Each row is a point on a tangle of strands that fork, close into loops and nearly touch. The rows are in no order.
In the rows, 100 means zero.
Two points are linked if the straight distance between their rows is under 69.2. Some points are linked to none.
J611: 114; 109; 95; 107; 143; 101; 92; 88; 104; 141; 93; 100; 112; 114; 64; 101; 127; 120; 138; 66; 82
J698: 126; 105; 126; 111; 138; 87; 126; 123; 89; 156; 102; 84; 122; 119; 76; 123; 101; 120; 108; 94; 94
J526: 103; 101; 71; 77; 119; 77; 81; 70; 88; 90; 80; 112; 89; 103; 116; 87; 76; 93; 110; 128; 139
J944: 111; 99; 93; 98; 131; 135; 84; 118; 126; 105; 64; 108; 106; 116; 104; 134; 133; 62; 126; 90; 79
J418: 102; 105; 101; 97; 62; 118; 81; 68; 53; 105; 85; 95; 92; 118; 114; 83; 91; 73; 115; 90; 92
J31: 113; 68; 86; 126; 81; 115; 101; 140; 70; 128; 114; 81; 74; 116; 82; 97; 86; 118; 117; 87; 116
J118: 90; 118; 120; 71; 122; 84; 122; 101; 123; 76; 93; 118; 116; 108; 135; 129; 93; 85; 63; 126; 103
J836: 110; 128; 124; 96; 85; 92; 99; 78; 63; 132; 62; 98; 112; 114; 119; 71; 100; 93; 120; 110; 114
J319: 110; 120; 144; 115; 116; 99; 110; 134; 116; 126; 79; 87; 115; 91; 111; 82; 99; 121; 103; 109; 110
J599: 87; 92; 118; 130; 72; 117; 110; 116; 102; 117; 122; 76; 106; 113; 79; 109; 105; 103; 92; 75; 73
J408: 132; 107; 79; 86; 111; 99; 100; 89; 97; 115; 84; 93; 104; 113; 136; 131; 79; 67; 132; 78; 102
J28: 75; 120; 112; 107; 84; 118; 94; 112; 107; 81; 80; 134; 112; 98; 78; 105; 155; 101; 113; 124; 67
J243: 59; 113; 107; 102; 61; 122; 94; 104; 120; 58; 107; 116; 103; 96; 104; 87; 134; 99; 75; 112; 74
J192: 118; 84; 78; 99; 136; 94; 97; 115; 104; 113; 113; 81; 89; 84; 90; 94; 74; 125; 109; 90; 123
J463: 100; 111; 83; 55; 129; 66; 105; 89; 123; 65; 85; 124; 85; 114; 153; 106; 85; 91; 87; 122; 131
J657: 103; 115; 83; 64; 119; 69; 102; 62; 92; 77; 86; 125; 93; 119; 130; 104; 93; 91; 90; 117; 129
J348: 98; 125; 129; 101; 72; 113; 97; 102; 79; 110; 65; 100; 105; 108; 114; 91; 110; 73; 103; 124; 94
J441: 126; 109; 83; 95; 142; 106; 93; 97; 122; 132; 72; 103; 106; 99; 124; 124; 97; 86; 133; 73; 100
J580: 116; 70; 104; 114; 66; 100; 121; 101; 48; 105; 124; 79; 95; 127; 80; 121; 80; 88; 88; 109; 98
J714: 54; 110; 122; 99; 73; 105; 118; 93; 128; 68; 118; 112; 113; 99; 98; 103; 121; 99; 52; 106; 78
J775: 77; 139; 127; 105; 83; 104; 103; 122; 114; 88; 84; 126; 108; 90; 94; 89; 152; 107; 90; 134; 86
J427: 115; 89; 104; 101; 80; 96; 112; 80; 68; 99; 125; 96; 103; 120; 82; 129; 84; 87; 94; 105; 86
J197: 104; 85; 90; 61; 144; 59; 111; 83; 129; 78; 102; 112; 88; 108; 138; 96; 63; 111; 85; 107; 125
J505: 114; 101; 90; 117; 111; 84; 92; 96; 93; 118; 108; 92; 99; 79; 79; 73; 95; 130; 129; 93; 115
J945: 107; 83; 97; 150; 65; 100; 78; 117; 69; 120; 112; 80; 77; 96; 86; 72; 91; 127; 126; 72; 114
J932: 113; 82; 78; 96; 129; 70; 81; 88; 78; 95; 95; 86; 84; 89; 95; 96; 65; 101; 121; 136; 156
J470: 87; 121; 111; 88; 57; 125; 95; 91; 86; 89; 66; 108; 102; 119; 123; 107; 114; 63; 88; 122; 89
J871: 95; 102; 98; 101; 109; 84; 118; 85; 100; 79; 122; 133; 117; 89; 65; 105; 129; 118; 94; 116; 81
J998: 95; 98; 77; 78; 66; 121; 78; 61; 77; 90; 94; 104; 89; 110; 129; 89; 88; 73; 109; 81; 92
J133: 95; 121; 114; 94; 99; 113; 114; 80; 114; 112; 93; 104; 124; 116; 139; 133; 103; 68; 91; 84; 87
J633: 101; 104; 129; 104; 118; 85; 133; 98; 99; 119; 119; 83; 124; 108; 102; 121; 78; 104; 72; 98; 98
J454: 59; 112; 121; 109; 89; 112; 114; 114; 132; 100; 99; 97; 124; 93; 98; 123; 118; 94; 64; 95; 71
J47: 73; 104; 120; 131; 93; 88; 114; 103; 120; 91; 134; 119; 123; 82; 61; 112; 135; 126; 91; 107; 71
J643: 117; 95; 120; 121; 73; 102; 94; 108; 78; 122; 95; 73; 89; 96; 104; 68; 85; 108; 111; 87; 117
J312: 142; 109; 105; 96; 155; 74; 119; 113; 94; 140; 95; 83; 113; 110; 97; 132; 81; 116; 114; 91; 114
J440: 72; 102; 113; 123; 96; 119; 116; 125; 138; 123; 105; 64; 123; 103; 103; 125; 96; 88; 53; 69; 76
J834: 102; 87; 122; 133; 89; 112; 121; 146; 100; 133; 107; 76; 111; 122; 79; 122; 102; 102; 89; 100; 98
J352: 99; 105; 96; 109; 120; 106; 92; 97; 115; 113; 113; 100; 106; 86; 67; 96; 132; 124; 125; 74; 70
J683: 89; 112; 109; 113; 104; 72; 110; 105; 116; 77; 93; 127; 90; 79; 90; 64; 121; 129; 91; 125; 123
J126: 121; 84; 69; 85; 123; 81; 117; 74; 86; 109; 141; 101; 99; 110; 93; 125; 74; 110; 99; 77; 101
J113: 91; 133; 130; 97; 119; 97; 116; 117; 121; 102; 78; 128; 124; 95; 94; 120; 135; 96; 89; 134; 86
J654: 67; 119; 104; 91; 47; 123; 96; 97; 90; 73; 94; 111; 99; 108; 105; 88; 131; 80; 83; 116; 77
J6: 114; 68; 75; 111; 83; 122; 97; 127; 68; 107; 115; 98; 81; 105; 63; 116; 105; 98; 122; 96; 93
J354: 101; 77; 68; 108; 105; 108; 62; 102; 81; 89; 96; 94; 73; 75; 83; 93; 77; 94; 120; 131; 143
J802: 97; 133; 84; 82; 109; 91; 91; 100; 93; 91; 65; 119; 99; 93; 107; 85; 124; 95; 108; 140; 125
J124: 93; 71; 106; 104; 73; 136; 90; 141; 101; 65; 97; 82; 79; 89; 111; 88; 89; 84; 83; 110; 100
J508: 110; 88; 68; 84; 100; 104; 92; 64; 105; 101; 134; 105; 93; 92; 105; 98; 84; 105; 102; 62; 92
J369: 109; 90; 123; 85; 117; 92; 104; 111; 95; 89; 90; 82; 96; 99; 127; 86; 68; 97; 87; 114; 120
J174: 103; 84; 121; 101; 90; 118; 97; 134; 99; 90; 98; 70; 93; 102; 114; 102; 72; 85; 80; 114; 106
J533: 91; 70; 83; 88; 89; 105; 110; 94; 114; 65; 143; 107; 88; 88; 75; 103; 88; 108; 79; 93; 82
J701: 100; 108; 94; 87; 100; 91; 86; 76; 102; 117; 91; 84; 93; 94; 132; 58; 83; 106; 109; 77; 132
J56: 125; 102; 87; 89; 109; 104; 97; 97; 94; 90; 76; 103; 97; 105; 123; 130; 80; 73; 111; 111; 98
J60: 71; 122; 110; 100; 97; 110; 114; 93; 142; 105; 100; 108; 127; 104; 124; 134; 120; 81; 71; 82; 68
J920: 104; 109; 109; 128; 102; 91; 93; 100; 102; 110; 99; 102; 108; 85; 74; 75; 120; 134; 125; 89; 92
J747: 101; 109; 118; 102; 121; 93; 119; 108; 111; 105; 93; 117; 114; 88; 80; 112; 118; 116; 100; 120; 83
J825: 118; 88; 65; 85; 112; 107; 84; 103; 101; 80; 99; 113; 86; 87; 96; 118; 87; 81; 105; 111; 87
J430: 77; 104; 78; 82; 95; 92; 75; 72; 119; 100; 98; 93; 83; 89; 128; 35; 107; 118; 95; 80; 138
J447: 96; 79; 78; 104; 79; 110; 95; 99; 96; 82; 132; 108; 90; 93; 64; 109; 112; 106; 107; 91; 78
J766: 84; 110; 88; 116; 59; 102; 84; 87; 86; 76; 98; 120; 88; 89; 79; 72; 119; 110; 119; 107; 90
J933: 108; 87; 75; 69; 86; 104; 89; 59; 98; 91; 113; 103; 91; 111; 131; 102; 79; 83; 101; 73; 87
J292: 79; 105; 105; 108; 88; 79; 109; 91; 120; 55; 118; 136; 92; 88; 88; 64; 131; 132; 84; 120; 111
J249: 107; 85; 118; 134; 79; 84; 114; 101; 79; 102; 142; 95; 95; 108; 68; 87; 88; 119; 92; 89; 101
J485: 108; 85; 72; 94; 122; 123; 78; 112; 110; 91; 81; 112; 96; 89; 85; 121; 114; 77; 119; 105; 82
J211: 75; 83; 93; 78; 104; 88; 109; 78; 126; 71; 140; 116; 102; 85; 101; 85; 102; 123; 77; 87; 88
J593: 96; 71; 78; 93; 91; 138; 66; 130; 103; 76; 88; 84; 75; 68; 109; 89; 85; 85; 108; 92; 110
J689: 83; 101; 111; 121; 66; 129; 90; 119; 109; 98; 107; 85; 102; 96; 88; 89; 118; 97; 102; 83; 71
J158: 93; 77; 68; 105; 98; 123; 49; 129; 88; 85; 73; 92; 69; 55; 97; 92; 88; 91; 125; 114; 137
J81: 100; 112; 128; 103; 113; 103; 127; 98; 111; 123; 95; 80; 121; 120; 121; 139; 85; 79; 74; 90; 91
J672: 111; 85; 76; 69; 133; 58; 100; 53; 107; 87; 120; 110; 88; 100; 100; 93; 64; 118; 92; 102; 121
J778: 80; 94; 102; 116; 85; 124; 87; 135; 116; 73; 94; 108; 97; 81; 73; 102; 134; 99; 107; 111; 72
J48: 106; 130; 101; 93; 104; 86; 90; 70; 76; 132; 72; 93; 100; 108; 126; 69; 85; 101; 117; 94; 134
J86: 95; 133; 100; 99; 106; 81; 99; 102; 108; 100; 80; 117; 102; 81; 100; 67; 126; 120; 106; 123; 116
J858: 79; 79; 87; 82; 101; 77; 97; 74; 126; 58; 127; 121; 86; 85; 93; 54; 113; 129; 84; 99; 115
J350: 116; 114; 108; 98; 131; 127; 88; 123; 127; 129; 62; 93; 107; 105; 134; 120; 115; 78; 128; 73; 87
J514: 121; 96; 123; 126; 101; 90; 122; 123; 71; 147; 117; 85; 114; 122; 70; 114; 99; 115; 108; 92; 99
J280: 127; 93; 81; 84; 109; 84; 115; 66; 70; 97; 122; 102; 103; 123; 99; 135; 78; 82; 100; 91; 95
J902: 79; 103; 137; 120; 95; 100; 130; 103; 123; 119; 122; 67; 124; 98; 107; 103; 90; 109; 57; 75; 92
J65: 103; 81; 102; 85; 96; 88; 88; 93; 87; 80; 96; 100; 87; 98; 106; 78; 74; 93; 95; 119; 118
J83: 125; 88; 120; 122; 66; 110; 100; 111; 54; 116; 92; 77; 96; 119; 90; 101; 83; 84; 116; 107; 103
J728: 133; 94; 81; 92; 155; 88; 115; 123; 110; 136; 113; 89; 102; 106; 100; 117; 84; 122; 104; 84; 112

A tip is a point with one link. Name the tips that can be reached along the links from each point below, in the order of the rows.
J454 => J430
J28 => J611, J47
J280 => J418, J802
J657 => J672

A piece is two or more points that can be reached from each other along the links. Count, over all rows, the pieces, the separate loops (a circle has one, a figure eight two, a Y none), the forks (points with three links) and the tips (points with one).
pieces => 5
loops => 3
forks => 2
tips => 6
